Each row is a point on a landscape with many valleys, with its height.
A ball rolls from a point to whichever of its 2 nearest points has the largest drop for the distance, and stops where none of them is lower. Distance is the straight distance between rows; heights are no part of it.
biti (h 744): [ 15 -10 -20  -1   0 -10  -1   1  -4  -4  -8  -1 -17   7  -9  -8   1 -10
 -17   8  10   9  14   9  10  10 -17   0   4   0  -5   0  -2   3   3  -4
  -5  -4   3   0   0  -3 -11   5 -10  -8 -16 -15 -10  17  -1   4   5]
Nurer (h 478): [-12  16 -12  11  11  -4   6  -5   6  -2   8  -1  -7  17  -8   3   5   7
 -14  11   5  15 -15  -6 -21  13   4   2  -6  -6  -3   3   4  -9  -2   5
  -4  -6   6  12 -12  -9   6   2 -14   7 -16   7 -27 -24 -14   6   4]
Tofo (h 631): [ -4   5  12 -12   1  -1 -17  -7  -1  -5  15 -16   5  -4  12  -8  -1 -13
  23   5  -7 -21 -11 -15 -24   3 -11  -6  18  18  22   5 -20  -1   4   1
   1   2  27  11  -9  -1  -9 -15  -2  21  18   5  -3 -17   5  17 -12]
luv (h 269): [  6 -13 -11  -3 -14  -1  -6  10  -2  -1   8  -3  10  -9   4  -4 -19   8
   9   1   4 -10  -7  13  31   1  -9  -2   7   2  -1  -8  22  -1 -10 -16
  -3  18   1 -10 -20  -8  -9  30  -4  -2 -11  17  12   4  15   4  14]
fedo (h 320): [  8 -12  -7  17 -18  11   5  -1   5  -5  -9  11  15   4  -5   2   0  10
  -4 -17   2  18  22  -4   0   4  12   1 -26 -16  10   1  -8  24  -5  36
  15  -5  -2   1   9  -6  -2   6  11 -26  -1  15  20 -10 -10  -8   9]
muro (h 712): [ -8  -2   7  16   5  -2   2  17  -2   7   6   1   3   6  15  15  -1   7
  14 -16  -5  -1 -10  11  -1  -5   7   4   3  -7 -13   6  -1   1  -9   9
  11 -12 -12   4   0  -7 -15  15  11 -14  28 -14  -9  -5   2  -4  14]
gebin (h 557): [ 22   6   6 -16   4  -3  -1 -13   7  12  -9  -2   2  -8   2  11   2 -12
 -11  13   5  15  -8   4  13  -4  -2 -20  -4  13  -7   6   1  10  20   2
  -8  10 -11   2   2 -11  -5  -1  14  11   1  -6   2   4  17   7   1]
rap (h 579): [ 11  10  10 -15   4   4   0  16  -5  14 -13  -3  -7  -1   2   2   2   7
   3  12  -5  -3   5 -19   2  12   4  -8  25  18  11   9  -7  -5   6  -7
   2   3 -11   2   2   6   1  -3  22   3  26  15  -3  12  18   0 -14]
rusaz (h 773): [  8  16   2   7  10 -26  -2  10  10 -11  15 -10   4  -2 -12 -25  -6   6
  -2  21  -1 -13 -13   7 -14   6 -25  17  20   5   9 -10   9   0   4  -1
 -12  -1  21  15 -27   9   3  14  -1   7  -3  -3 -24 -12  -5  19 -11]
Liv (h 682): [  8   2   1 -17   6   4   4  -6   4  -3   7  10  -4  -7   2   9   5   8
  17  -8  -9   2  -7   1  -4  -7   7  -1  -5  -4  -6  -8  -6   4   7   3
  -7  19 -17  -5   4  -7  -4   3  -6  19   5   9  11  -9  12   3   3]
tivir (h 777): [  7  -9  -7 -10  -9   7  -1  -3   3  -5  -7   6   2  -5 -13  10 -14  12
   0   5  17   9   5   7   6  -3  13  -3 -27   7 -13   5  -4  -3  13   4
  17   3 -25 -15   6   1  -3  16  -2   3  -9  -5  12   5   7  12  -7]
rupos (h 816): [ 17  -2   2  -5  -3  -9   1  10  -3  -5  -2 -17   2   2   9  -3 -19   1
   0   1   3  -1  17   9  27  -6 -12  -1  19   0 -10   7  -1   1  -5 -13
  -4  16   8   5  -7  -1  -4  18  17 -14  -3 -25 -15  10  11   9  -1]
Liluz (h 551): [  1  -5   3  -2 -11   3   6  12   5   9   0  -7   4  10   6   3  -2  14
  11  -9  -3 -20   9 -14  15  25   3   8   0   9   6  -2 -11   9  -5   8
  -5 -10 -12  -9 -10   8  -1   1  20  -4  32  10   0   4   2 -10 -12]
zosag (h 509): [ -6  -6   5   7 -13 -15  -6  -2  -2   5   4   1 -14   6   5   4   5  26
  15 -27 -12 -12  -8  13  11  12 -15   9  -1  -1  -4   9   1   0   5   6
  18  -6 -22 -10 -10   1   8  -7  -1  -1  34  10   9  12   2 -16  15]
febe (h 762): [ 11  12  -4   1  10 -11  10   3   0  -4  -4  -9  -3  14 -14 -26  -3   0
 -10  19   4  -5   4   9   0  -5  -9  15  15  10  -8   0   4  -6  -1 -10
  -3   4  19  17 -11   6  17  18  -3  10 -15   4 -26  -8  -8  12 -17]
sunab (h 672): [ 17  -4   0 -16   0   1 -14   3 -11  -5   9  -9  -5  14  11  -6   5  -3
   3   3   2 -15   3   1  29 -10 -22   7  16  -2  -6 -13   0   7  -3 -18
  -8  -5  10  -2  -4  -5   6 -11   2   4 -12  -3  -5   4   7  -8  11]
segop (h 212): [-27   0   0  19  -7  -5   2   6  -6  12  19 -12 -10   3 -18  -5  10  -4
 -12 -15  -3   0  -9  -4   3   1  -1  21   6 -10   3  -1  13 -12 -14 -11
  -5  -8   9   3   1   3   3   8 -10 -11 -14   8   0 -11 -12  -3   8]
moriv (h 302): [ -7  12   2   7 -17 -14 -20   6   6   5   3   5   7 -15   1 -12  -1  13
   8  -4  -8  -3  -1 -13   3  -7 -10   5  20   6  -4   4  11   2 -16 -22
 -10  19  -2  13 -28   6  18  12   3   6   5  22   6  -7   7   1   3]
Dupin (h 449): [ -3   0  -4  -5  -3   2   1  12   9   1   2 -10 -10  -6   0   1   7   3
 -14  -5   4 -10  -8   8  16  -2  -6  -6   4  -5  11 -12  -2   9   0  13
  -4  -9   1 -12   8  -5  -1  -2   2 -10  10   4  12   5  -5 -10   5]
lirod (h 250): [-22 -12  -8  -1  -9   0   0  -5  -9  -6  13 -11   5   3   1  -2   8   8
  -3  -7  -7   3  -3   3  -6   8  -5  14   3 -14   9  -8  15  -2 -14  12
  -6  -8  -4 -14   7   9   6  15 -21 -12  -5   6   0  -1 -11  -2   9]
peret (h 519): [ 21  12   4  -9   6   8   3   9  -2  17  -1   2  -2  15   7  11   3 -24
   4  -6  -5   1   3   6  25   3   6 -13   0  10  -1   1  -7  -6   4  -1
   1  -8  -4 -11  -3  -1  -5 -15  20  -9  10 -30 -10  -4   6   8  15]
pok (h 222): [ 12  -1   9 -11   2 -14  -3 -11 -10   6  -3   9   4  -7  -6  13   7 -16
  12  -2   1  -4  -9  -2   7  12 -16  10   4  -4 -15  -7  13  -2  11   0
  -6  -2  -3   6  -4  -6  -2  -5  -6   7   0  -3   1  14  16 -14   0]
lag (h 531): [  1   4   7   6  -6  -2  14   0   0  11   4  -5 -10  18  19  10   3   7
  17 -29 -13 -11  -6 -14   5  17   5   7   2  -2   5  13  -7   9  10  11
  10 -13 -16  -4  -5   0  -6  -7   4  -6  30  12 -10   1  -5 -13   9]
Feke (h 833): [  5  -6  -5 -11 -11   5   0 -20 -10  12  -5 -13  -7 -11  -6  11  -3  -5
  -2  18   1   1   4  19  21   0 -13 -12   7   1  -9  -8  12  -2  11 -13
   9  11  -9 -13  11  21  -9  -4  11   1  -2 -10   6   8  30  15  15]
Vevan (h 459): [-18  -1   0   3   2  16  -5 -12   3  -6  -5  -4   1  14   1   9  -6  -6
 -14  10   6  -5   1   2 -19 -12  -2   1  -9  -9   0   0  -6  -4  -6   9
 -18  -7  10   1   8   1   2  -7   1  -2 -15 -11   2  -7 -19  -2   7]
kos (h 724): [  9 -12  -2   0  20 -13  10  16  -1   4  -4  10 -13  14   4  24  -2   3
  13 -16   2 -11   4   4   2  -6  12  -1   5  -3  -9   6 -13   4   4   9
   2  -7  -6 -11  -5 -20 -17  -7   2  -9  14 -18  -2   5  -3   3   7]
ger (h 231): [  1  -3 -20  -4 -15   1 -12  21  -2  -1  10  -3  -1   3   4  -8   0   2
   6  -4   2 -21 -13   3  13   2 -14  -2  26   6   4  -4  14  -6 -17  -7
  -6   8   7  -5 -12  11  -4  19   2   1   1  17   1   7  -6 -11   4]
Dezes (h 479): [  3  -3   3  -7  14  11  -4  -6  17  -8  -8  -4   2   7   1  16 -12 -11
 -13  13  10  -6   7  -5  -4 -12   9  -7   3  -2   0  -4  -8  -3  -9  10
 -19   6  -5   0   9  12   3 -12  12   3  -4 -29   6  10   0   7   5]
papu (h 749): [-19   2   1   6  11  -1  -6   7  -1 -13  -2  -4   8  -8 -13   6  -1   4
 -10  26   9  -6 -16 -17  -8   0   3   8 -14   0  -1  -5  12 -11  -9  -7
   0   1  -1   2  10   6   7  -5 -10  12 -15 -10   0   8   0  -3  -6]
niv (h 374): [ -2  -2  -5   5  -6  11  -3  -3   0   0 -11   2  -2   3   3 -11  11  -8
 -12 -10   4   8  10 -10 -13  -8  -9   5 -11 -11   8   6  -2  11  -2  24
  12 -14  -4  -3   5   1  10  -3 -14  -4  -4  19  -1 -14 -20  -9 -14]
nifa (h 383): [-10  -5  -4  26   9 -10  15 -16   0   0 -10   8   4   5  -7   6   7  10
 -12  -3  15   6  19  -8 -16   3  15  14  -9 -12  -9  -8  -5  25  -6   7
 -11  -7  12   8   6 -15   9 -11  -2 -22 -10  10  21  -8 -11  -3  -6]
Zuze (h 129): [  1  -8 -13   4  -8  -3   4   8  -3   4  -6  22  -1  -3  -8   8   9 -18
 -14 -11   4  21   1  15 -11   3   8 -10 -10 -15   5  -9  -2   2  -3  24
  15 -23  -8  -1  18  -7  -5 -14   7 -16  -7  -6  13   7  -2   0   3]
tam (h 845): [ 14  -4  12   5 -11   8  13 -17   8  12   5  -1 -10   6  -6   5 -11  -9
  -2   2 -10  -9   4   1  25  -8   6  21  -5 -14  -9   0   6  13   6   6
 -16   0 -12   0   2  12   5  -7  19  -9   6  -3  -5  19  11  -3   5]
saro (h 507): [-20   5  -8  13   5 -22  -4  -8   7  -8  27 -14   9   6   4   3   6  -2
  -4   2   0   2 -15   5 -26  11  -2   6   3  -3   4  -7   9 -21  -6   4
  -5   2  21  11 -16   2   2 -11 -16  13  -9  -3 -12 -15  -8   7  16]
pek (h 498): [  6  11   2 -13  11  22   8   3  -1  -5  -9  -2   4   8  -1   3  -5 -16
   1   7  -3   3   4   4  -2 -12  18 -16  -8  -3  -2   1 -10   0   9   4
  -6   0   0   2   1  -4  -2 -18   0   7  -2 -28  -6 -10   5  11   4]
dabe (h 421): [ -1  -2   3   3  -8   1   0  14   5   6  -5   1  -9   2  -5  11  12   7
  -7 -27   0   3  -1  -7   0   1   8 -11  -1   5  21  11  -5  12  -5  11
   4 -10  -9 -19  10  -7   9 -15   4  -5  23  12  10   4 -13 -15  -5]
gabu (h 286): [-20  -7   8  -3  -9   5  -1   0  -6   6  12 -18   7 -16  -2  -1   8  12
   5 -17  -3  -2  -8 -11  -1  13   3  -3  -3 -13  13   0   9   0   0   7
  14  -5 -18  -9  19  15  -8   3 -16  -9   9  13  12   4  -3  -6  -3]
fup (h 435): [ -7   9  11   7  -1  -7  -2 -11   5   3   2   3   2  18  -4  -3  -9   5
  -4   8   9  -6  -1 -10 -17 -17   6  11   5   5 -15   6  -6 -10  -4   0
 -19   2   9  16  -8   1  11   0  17  13 -16   8  -3  -8 -27  -1  -7]
pozi (h 647): [ -9   6  14 -18  -2   0 -16  -7   2 -13  -2 -11   7  -1   7 -14   0  -8
   8  21  -9 -22  -2 -26 -18  -4  -6   7  13   9   7   7  -9   5   4  -1
 -21  11  14   5   2   7   6  -7  -5  20  -4   8  -3 -14  -1  15 -15]
vusol (h 334): [-10   0   6  14 -11 -14  -6   9  -3   4  -2   1 -10   3   3 -14  -2  17
  15 -14 -12  -7  -2 -19   2   5   4   2  19   1   5  15   7  -7 -12 -26
  -4   6  -3   8  -7   6  10  13 -11   7  16  21  -3  10   8 -11   0]
Fono (h 583): [  6  17  17   1  12   6   3  13   5   9  -9   2   4  12  17   8   2   2
  11  -4  -8  -8  -9 -22   8   1  15  -4  18  17   6   5  -7  -8   2  -6
  -6 -12   4   6   3  -7  -8 -15  18   9  31   5 -17  -1  10 -12 -11]
rifib (h 566): [  7   9  -1 -12 -11  -1  -9   2   4   7   0  -6 -10   3  12   1  -4  21
   8  13   0 -25   4 -17  16  17   0  -4  22  16  -6   0   4  -4   8   1
 -13   3 -13  -3  -9  10  -3   7  17   0  14  18   1   9  17 -18  -5]
disub (h 707): [ -8  -5   5   1  10 -13  -5  -5  -6   0 -25   6  -3 -12  -5 -29   6   0
   1  13   0  -8  13 -16 -21  10   3  -2 -11  -1   0  -4 -15   8  17 -10
   4   2  13   8   8   2  -3 -11 -25   4   0  19  -3 -11  -6 -10 -22]
tud (h 539): [ 17  16   6 -18  12  10   5   9   2   9  -4   4  -1  -2  -2   6  16  -7
  -1  -4   1   1 -13  10  32  -3  -6 -14   3  16  -6  -1   5   1  10  -5
   4   7  -8 -13  -8 -16  -8  -6  21  11  10  -3   3   1   5   0   0]
Tifus (h 321): [-23  -3  -2 -10 -12   8   2  10 -21   2  -6 -11  -2 -18  -2 -11  14  11
 -11  -9  -3   4   8 -17   2  14   8 -18  -6 -12  16   3   4  -2  -8  19
  12 -18  -7  -5  26   6   9   0  -9  -1   1  29  -1   9 -13   1  -4]
Rizi (h 585): [  1   3   7   0  15   0   8  -1   2   2   2   3  19 -10   3   4   0 -18
   8   5  -7  -8 -16 -13 -12   2  12 -13 -16  15   9 -13  -9  -4  13   4
  -1   0  17   8   1  -9 -14 -31  10  15  15   1  -3  -8  -1   4 -15]
nebeb (h 412): [ -1   3  -2   9  -7  -2   2  -9   9   6  -5   6   3  13  -4  -7   5  15
 -18  -7  15 -17   9  -3  -5  -1   9  16  -5   1  -6  -2 -11  11 -11   0
 -12 -10   8   0  -8  -1  10  -6  14  -4 -14  23  16 -17 -21  -4   2]
fupag (h 660): [  1   5   9 -13   3  -1  -9  -5  -6  -2  -1 -10   1 -15  -8 -14  16  -6
   9  14 -17 -18  -3  -6  -4 -10  -9   1   2   7   7  -7   4  -5  12  -6
 -12  23   4   2   2  10  21 -11  -5  21  15   8  14 -11  14  23  -7]
dur (h 288): [-12  -3  -3  11 -15  19  10 -13  -2  -2   1  13   0 -11   4   8 -10   6
  -7  -3   6  10   5  -5 -14   3  23   8 -24 -17   1   1 -13  14   0  25
   5  -2  -4  -1  20  -3  -7   3   6 -23 -14  -2  16 -10 -12  -1  -3]
kis (h 683): [ 11   2   5  -9  11  -8  -6   1  -6  -4  -7   2  -1   4  11 -11   6   4
  13 -10  -9  -8   8  -6  18   3 -12   5  24  13  -3  -3 -11   5   5 -26
  -8   2   3  -4  -7  -3   9   4   3   1  18   5 -12   0   8 -14  -3]
notus (h 537): [ 26   2   1  -8  -1  19  11   9   8   1   4   3   0  16   9  12  -4 -19
   1  -6   3  -3   8 -11  32 -11  14  -6  -1   8   4  -8 -11   3  12   0
  -7 -14  11  -6   9 -19  -8 -25  22  -3  -1  -3 -10   9  18  -2  -1]
Vuvit (h 346): [ 13 -10   3  -5 -20   7  -5   0  -1  -2  -7  16   0  -7  -2  -8   2  -6
  -7 -21   1  14  11   2  11 -16   1  -3 -24  -9   5  -1   4  16   8  23
  10 -20  -7  -3  11  -8   3   5  -1 -16  -5  22   8   0 -17  -7   9]
gokun (h 670): [  8   0   5 -16   0  -4  -6 -18   1 -10   3 -16   7 -10  -9   6   0   4
   7  16 -12  -5  -4 -10   0  -7  -6   5  11   2  -9  -8   7  -4   4  -1
 -12  17  -6   1   0  -2   5   7  -3   6   2  -7  13   0  16  21   6]
Duroz (h 571): [ 19   3  -1  -9  -4   2  16 -10   4  20 -10  15  -6   3  -6  14  -9  -4
  -3  -5   5  18  14  13  23   3  10 -14  -9  -3 -12   7   3  15  19   3
   6  11 -16  -7   4 -11 -14  -3  20   3  -3 -12  -1   3  10   7   5]
dabev (h 700): [-16  -8   7   9   4   5  11  -2   3   6   9   1  -4  -3  -3   8   0  -4
   6 -24 -11  14   2  -5  -2  -3   7   1  -5 -24  -8   7  -9   7  -1  10
   5  -3  -4   6   4  -5 -10   5  -7 -10   9  -4  -4 -12  -6 -12   4]
Runa (h 195): [ -7  13  -5  -7  11  -6  -4  -6  -6  -6   5  14  11 -22   6  -1  10  -5
  11   0   2  14 -12  32 -19   2 -19   3  -2  -5  -6  -7  10 -17  -9 -10
  19   1  -4   3  -9   7   1   7  -9   7   0  -8  20   5  17   1  -3]
Deg (h 794): [ -1  -2  12   7  -1   6  -1  10   3   7   1  -7   1   9 -10   8   2  11
  22  -4  -5  -9  -8   4  18  -2   3   2   2  10 -19   4   3 -14   9 -18
  17  10 -25  -9 -16   3   0   4  16   4  23  -9   5   5  15   7   6]
bisem (h 469): [  9  -2  -4  -3 -18  -3   2   6   3   4   3 -13 -25  -5  -9   2   2   4
  -6 -10   2  -4   5  24  33   6 -13   6  -9  -2   3  -2   2   8   4   6
   1   9  -3 -18  -4 -11   2   9   5 -19   8 -10   3  13  -3  -7  -3]
mup (h 75): [ 21   4 -14   4   4   1  18  -8  -4   6  -9  27  -2  -4   6   4   2  -3
 -10 -12   6  34  12  28 -16 -12  12 -15 -18  -5   2   2 -10  -6   3   9
  11 -16  -5  -7  11  -1   3 -12   2 -13  -5  -1   9   9   5   6   2]
rato (h 695): [  2   0   1 -14  16  -4  -5  12 -15   3 -15   6   2  -3   0 -13   9   2
  15  -3  -6   6  20 -19  -2   4   3  -2   5  10  -3  -3 -16   8  10 -22
  15  -1   9  -5   3  -6   0  -4  -6   6  10  12  -1  -8   4 -12 -17]
gudo (h 265): [ 21  -1  10  -5  11  -8  10 -20  11  -1   2   6   6  12   2  22 -12  -4
   7  -2  -1 -15  -1 -12   1  -1   2   7   7   6  -6  -1   0  10   8   8
 -15 -13  -1   3  -4  -7   5 -17   6   6   3   6   3  12   6  -7  -1]
som (h 814): [  1   7   8   5  18  16 -14  22   4   1   0   5   5   2  -2   8   8 -12
  -4   5   3   7 -21   9  10 -15  -1  -5   4  14   9  -8  -4  -9  -8  -9
  22  -5  -6   4  -4  10 -10   2   1  -4   2 -17  -3  -2   8  -3  -5]
vap (h 784): [  0  -7   4  10   3 -17  -5   1  17 -13  11   2   4 -13  -4 -23  -9 -15
  -9  23  -1 -13 -11   7 -18  -8 -15   1  -2 -12   9 -14  10  -2   8   1
  -6   2  14  16  -7   6  -6   1   0   3   7 -14 -11  -8 -15  17  -7]
sota (h 262): [  4 -10 -16 -16 -11   0  -8   6  -3 -13 -11  11  -3 -19  -4  -6  -7  -4
   8   8  13   2  -6  12  14  -7  -7  -6  -8  -1 -14   1  20  -4  -1 -17
   3  19  -8  -3 -11 -10   2  19 -20  11 -18   6  13   7  13  16  17]
Ros (h 785): [ -3   3   2   0  -7   4  -2   3  11  15   6   7  -1   9  -5  11  -4  10
  13 -10   6   1  -3  10   4   1  14   3 -17   7 -19   2   2 -15  12  -2
  26  -9 -35  -7 -11   1 -10   9   5  -4   8  -2  16  13  -1   5  -3]
pivab (h 759): [ -7  -1   3  -4  15   3  17   5  -4  -2  -4   8   4  -5 -15   6  -6   9
 -16  23  11   2   3 -10  -4   1  23  15 -15  -2  -6 -16   2   3  -6   1
 -14  14  -2  -4  19  -2  -2   4  -3  11 -22 -19   6  12  -9  -3  -3]
Nefis (h 303): [ 16 -11  -3  19   2   1  24  -9   3   5   5  13   5  22   6  20  -8  -6
  -2 -10   3  -2   4 -11   0   6  17   8  -6  -5  -9   5  -6   0 -14  18
 -10  -3   8   5  -1  -1  -2  -9  12  -5  -3   4   1   2  -3 -18  -5]
gobus (h 821): [ -1  -7   0  -8  -3   4  -3  -3  -6   0  -3 -17  -6   0  -5  -9 -11  -5
  -4  17   1 -13  14   1  23  -7   2   2  12   1 -10   0   1   1  -6 -24
 -19   9   2 -11  16   7 -14   0  21 -13 -15 -24 -10  19   8  10   4]
Kam (h 138): [ 15   7  -2  -2   9  -5   5 -13   3  -5  -4  17   5  -6   5   2   8  -8
   2   1   6  27  -2  22 -19  -4  -3  -2 -16   5  -6   6  -8  -9  10   6
  12   0 -17  10  -4  -2  18  -1  -6   6   4  -4  12   1  10   1  -5]
kob (h 377): [-21 -14   1  10 -10  26   2 -21  10 -15  10 -10   9   8  17  12  -6   9
 -12   7   3  25   3   6 -22   3   7  -7 -24  -9   7  25  -8   4  -5  24
  12   4  12  -2  23   1   5  -3 -11 -10 -11 -13 -13  -9 -18   2   7]
roza (h 736): [-30  -7   6   3  -3   1 -14  -4  -7  -3  -3  -7  12 -22  -3   2   1  -1
   3  12   2  -7 -12 -11 -27   4   0  -9  10   3  10   5   0 -13 -10 -11
   2   4   1  14   4  19   4   1 -16  15  -1   4   8  -2   9   4 -11]
Zetu (h 648): [ 11   3   0  -7   5  -7 -13  -4   6 -14  16  -6  -1   0   8  -7  -7 -18
  12   9 -11  -8  -8 -14 -16  -5 -12  -7   3   6   8   0  -6 -10   7  -1
   1   2  27  17 -23   1   3 -18   0   9  -1 -22 -13 -12  11  14  -3]
Venib (h 268): [-11  10  -7   9 -14   0 -24   1   4  -6   7  -7   3  -3   1  -7  -2   5
   2   1   0  -7 -13  -2  -1 -11 -15   2  24   1   9   0  12 -15 -15  -6
   2   6   0   6 -11  11  10  14 -16  -2  -9  24  10 -10  -5  -1  12]
zezep (h 180): [  2  -6   7   7  -5  -5   3  -2   3   7   4  18  -5 -10 -16  12  10 -18
  -1  -8   4  14  -9   8   4   8  -1  -3  -9  -6  -7  -3  20  -7   2   4
   2 -11 -18  -2  12   3  -2  -5  -6   1  -6  -1  10  19   8 -12   0]
rad (h 238): [ -6  -4  -1   2   8  -1  -3  -3 -16  -8  -5  11   9  -6   7  -7   2 -12
   5  -2  -9   0  -9  19 -18 -10  -5   5  -6  -8   2  -4  -1 -24   2  -6
  14 -15   7   4  -3   0  -8   6 -23  -5 -15 -12   1  -7   1  -4  -2]
pap (h 717): [-20   1   0   0   6 -13 -10  -7 -19  -2  -3   3  -4  -4   1 -24   5  11
   5   0  -6  -6  12  -4 -21   0  -3   9   5  -5   5  13 -10  -3  -2 -12
  -5  -4  19   3  -2   0   1   2 -18  -2 -10   9  -4 -15 -20 -10  -7]
Mele (h 216): [  6   2 -21  -4 -16  11  -3   9   1  -7  -5   9   3  -2  -9 -18 -10   6
  -7  10  14  -8   2   9  25   8  -9   9  -7   1 -14  -3  20   0  -4 -22
  -2   7  -3   3 -21  -5  18  23 -15   1 -37  16  -3  -7  -4  13  21]
vifek (h 360): [-10  -6   9   8 -13 -12  -3   0  -3  12   6 -11  -6  -1   5  -8  -1   8
   0 -18 -19   6  12 -20 -12  10   7  -1  16  -2  13  22  -6  -4   0   1
  -1   3   2   2   9  15   6   3 -10   0  20  19 -11  -3  -7  -9 -11]
sazud (h 163): [-12  13 -19   9  -6   3  -5  12   0   2   7  11  -2   0 -15 -16  -5   3
 -13 -16   7  10  -8  16   7   7  -8  13   8   1  -9 -11  19 -10  -7 -16
  -4  -7   2  -1  -9   0  10  12 -14  -2 -24   8  -5 -13   2   1  20]
zule (h 769): [  4 -17   0   0   1   4   9  -9  14 -13 -11   8   4  -2 -11   6  -5  15
  -7  17  10  17  15  -9 -15  -7  22  -1 -21   1  -3  -7  -7  11   0   5
  -1   7  -6  -6   4   3   0  13 -10  -6 -17  -5  16   6  -8  11  -2]
kadel (h 416): [-18   2  -3  29   4  15  13 -21  14 -15   8  -5   2   8  11  -3   1  15
 -17  24   4  25  -1   4 -32   3   9  -1 -19 -15   3  12  -2  -5  -9  12
  -2   7  28  18  14  -2  17  -4  -2  -5 -19   1 -17 -10 -15  -2   1]
Gat (h 344): [ -4  -4  -1  22  21  -2  14 -13   2  -1  -2   5  18   2  -4  11   0  -8
   1   8  -1   4   7 -17   0   8  10  -2 -18  -5   0   2  -3  21 -11   3
  -5   1  17   5   6 -10   2 -24   7   1  -3  -1  10  -7  -7  -7 -10]
garu (h 839): [  7  -6   7  -8 -11  15   6  -7   4  18  13   3 -12  -2   2  12  -6 -11
  -1   5  -4  -1  -4  14   7   0  -3  12   5  -1   4  -5   8  -7   1   3
   7   6 -16  -4   4  19 -10   7   5  -6   9 -19   0   6  15   4   7]
nugus (h 355): [-23  -3  -2   5  -1   8  -5  -4 -21 -13  -1 -12   7   1   4  -9  19  11
 -15 -14   3  -3   9 -10  -8  -5  -3  -9  -2 -13  15  -1   0  16  -6  31
   2 -22 -10  -6  19  -5   9  -3  -8  -1 -10  29 -12  -8 -34   3   1]
Busok (h 448): [-10  12  -6  25  -5   6  11 -14  14   4  10   6  -7   9   2   0   5   7
 -24   4  11  20   4   5 -19   8   6   5 -12 -16  -4  -3   6  -8   6  13
   0 -11   4  11   7  -3  10  -8  -2 -14 -28   5 -15  -1 -11   0   0]
ribo (h 810): [  6  -1  -7   8   1  -9  -8  -4  -7 -10  -3 -11  13 -12  12  -1 -20  -7
  -7   2  -8  18  12  18   7  -2  -4  -7  22   4   0  -4   9   7 -25 -23
 -13  19   5  -6  -5  -6 -18  18  19  -2 -16 -31  -4   7  14   5   8]
Kozef (h 661): [ 22   4   0 -19  -1  -4 -14  -3  -1  -8   5  -4   3   6  11 -22  -4 -25
   6  11  -1 -14   1   9   5 -11 -23  -1   9   2  10 -15  -6  -3  16 -14
  -3   1  19  10 -10   0   5 -13  -8   8 -12 -13 -12   0  13  11   6]
voru (h 561): [ 12   1  13   2  17  16  14  17  -1   7  -7  11   5  13   4   8  12 -10
  10  -5   0   0  -2 -10   0  -4  14  -2  -4  21   6 -13  -2   2  17 -14
   0  -7  12   0   9 -14 -10 -22  12  11  11   6   0   6   5  -2 -14]
lalun (h 333): [-27  -4  -6  18  -6  32   7  -7   2 -12   4   0   9   2   8   8  -3  11
  -8   6  14  17   5  -3 -26   4  15 -12 -38  -5  -5  12  -6   9 -17  14
  19   5   5  -4  22  -1   0  -3   1   3 -17   3  13 -13 -18 -13  -5]
Kubi (h 753): [ 15  -8   2 -11   3   0   9   0   3  -4  -4   0  -3   3  -9  -7  -5  -4
  -8  13  11  -6   7   7 -10  -3  -9   8   9   0  -6   0   7   7   6   2
   5   3  11   4   0   4  -1  18 -13   3 -18   6 -12   9 -10   4  -5]
Fut (h 735): [ -3  -8 -17  -6   5  -6   2  15 -10  -7   3   2  -5   1  -2  11  -2 -11
   4 -10   9   7  11  10  -5   0   1  -3   3  -4  -6   0  -5   2  -8  -3
  -5  -4  -9  -9   4  -5 -28  14  -5  -9  -5 -28   3   6   0   0  10]
Zolu (h 389): [ -9   0  -5   0   5 -10   2   6  -8   7  -2  -6 -13  -5   5  -4  16  10
 -10 -17  -1   6   5 -14  -4  11  -5 -15  -1  -3  21  25 -12  11  -3  -5
   4  -7  -1  -6   0   5   9 -15 -19   7  12   9   1  -1  -9 -13  -9]
mip (h 726): [-32  -9   2  13   0 -18 -13  -7 -21  -2 -12   1   7  -7   1 -15  -2   6
   2   6   1  -1  11  -9 -38   6  10  -4   3   0   5  14  -2 -20  -5  -9
   3   3   4  12   3  19   1   6 -18  14 -10  19  -1   5 -19  -6 -15]
soka (h 803): [ -4  14  10   8  -1   6 -13  27   5   4  -1  -2  -8  -8 -13   6   3   6
   6 -15  -6   2 -16   3  24  -4 -12   6   1  15   8  -2  11   2  -7 -10
  20   4 -11 -12  -4   8  -1   3   4 -11  24  -8  10   7  12  -5  -6]
Buv (h 488): [ -1  -9   3   5 -14 -14   7  11   2  12   0   3 -25   1 -10  -2  -3  21
  16 -18 -10 -10  -2  36  29   7  -8   3 -15  -1  -9   9  -5   9   6   9
  20   7 -21 -11  -6 -18   1  10  12  -7  20  -7  -2  24  -4 -21   3]
Gifol (h 802): [  8  14 -13  -9  13 -11  -7  -3 -10 -14  -6  -5   7  -8  15  -6  -2   0
  -1   3  -6   9 -11  15   4 -15 -11 -10  11   4  -4 -13   9  -3 -11 -17
 -10  14  13   0 -18  -8   3  20  -7  -5 -10 -18  -1  -1  12   4   8]
Dore (h 793): [  4   4   1  -2  14 -15   1   7   7 -11 -10   5   3 -23  -6  -9  -5  -5
  -5  15  -6   8 -15  22  -8 -17  -7  -6   7  -8   5 -12   7  -4   0  -6
  -7   7  10  20  -7   3  -5  17 -10   0   5 -14  -5   6   0   9  -8]
Ralor (h 691): [  3   1   4  -8   3   0  -3  -6   4   0   5   5   3   3   1   4  -5  -3
   6  -5  -9   2  -5  -7  -8  -9   4   8   2  -9  -2  13  -8   3  -5  13
 -12   6  -4   6   2   2  -8  25   1   2   5   3   4 -16  -6  -3   1]
sepu (h 609): [  7   3   5 -18  16  14   2   1  -4  -4  -4  -6   4   5  15  -3   2 -11
  20   9  -7 -12  -3 -12 -21   4   8 -15  -1  22  15  -5 -21  -4  15  -1
   5  -9   9  -3 -11  -8  -1 -22  -6  22  16   1 -13 -17   2  13  -2]
gub (h 827): [ 15  -3 -10 -11   5  -1  -2   1   0   5   5 -21  -8   2  -3   9  -6  -9
  -9  14   2  -1  11   3  29   8 -10  -8  18  10  -4  -3  14  -9   3  -6
  -6   6   1 -20  11  13 -12 -16  25  -1   7 -20  -8  19  16  12   7]

Where does a ball stop that starts at each point below?
rifib: ger
dabe: ger
pek: mup

Call two points neighbours if one is among the 2 nearest of the other. Go from one point of each pair to the other, from neighbour to neighbour, staying as low as possible. Name the highest point that can't be avoided.
voru and sazud: Fono
sazud and dur: niv
sazud and ger: luv
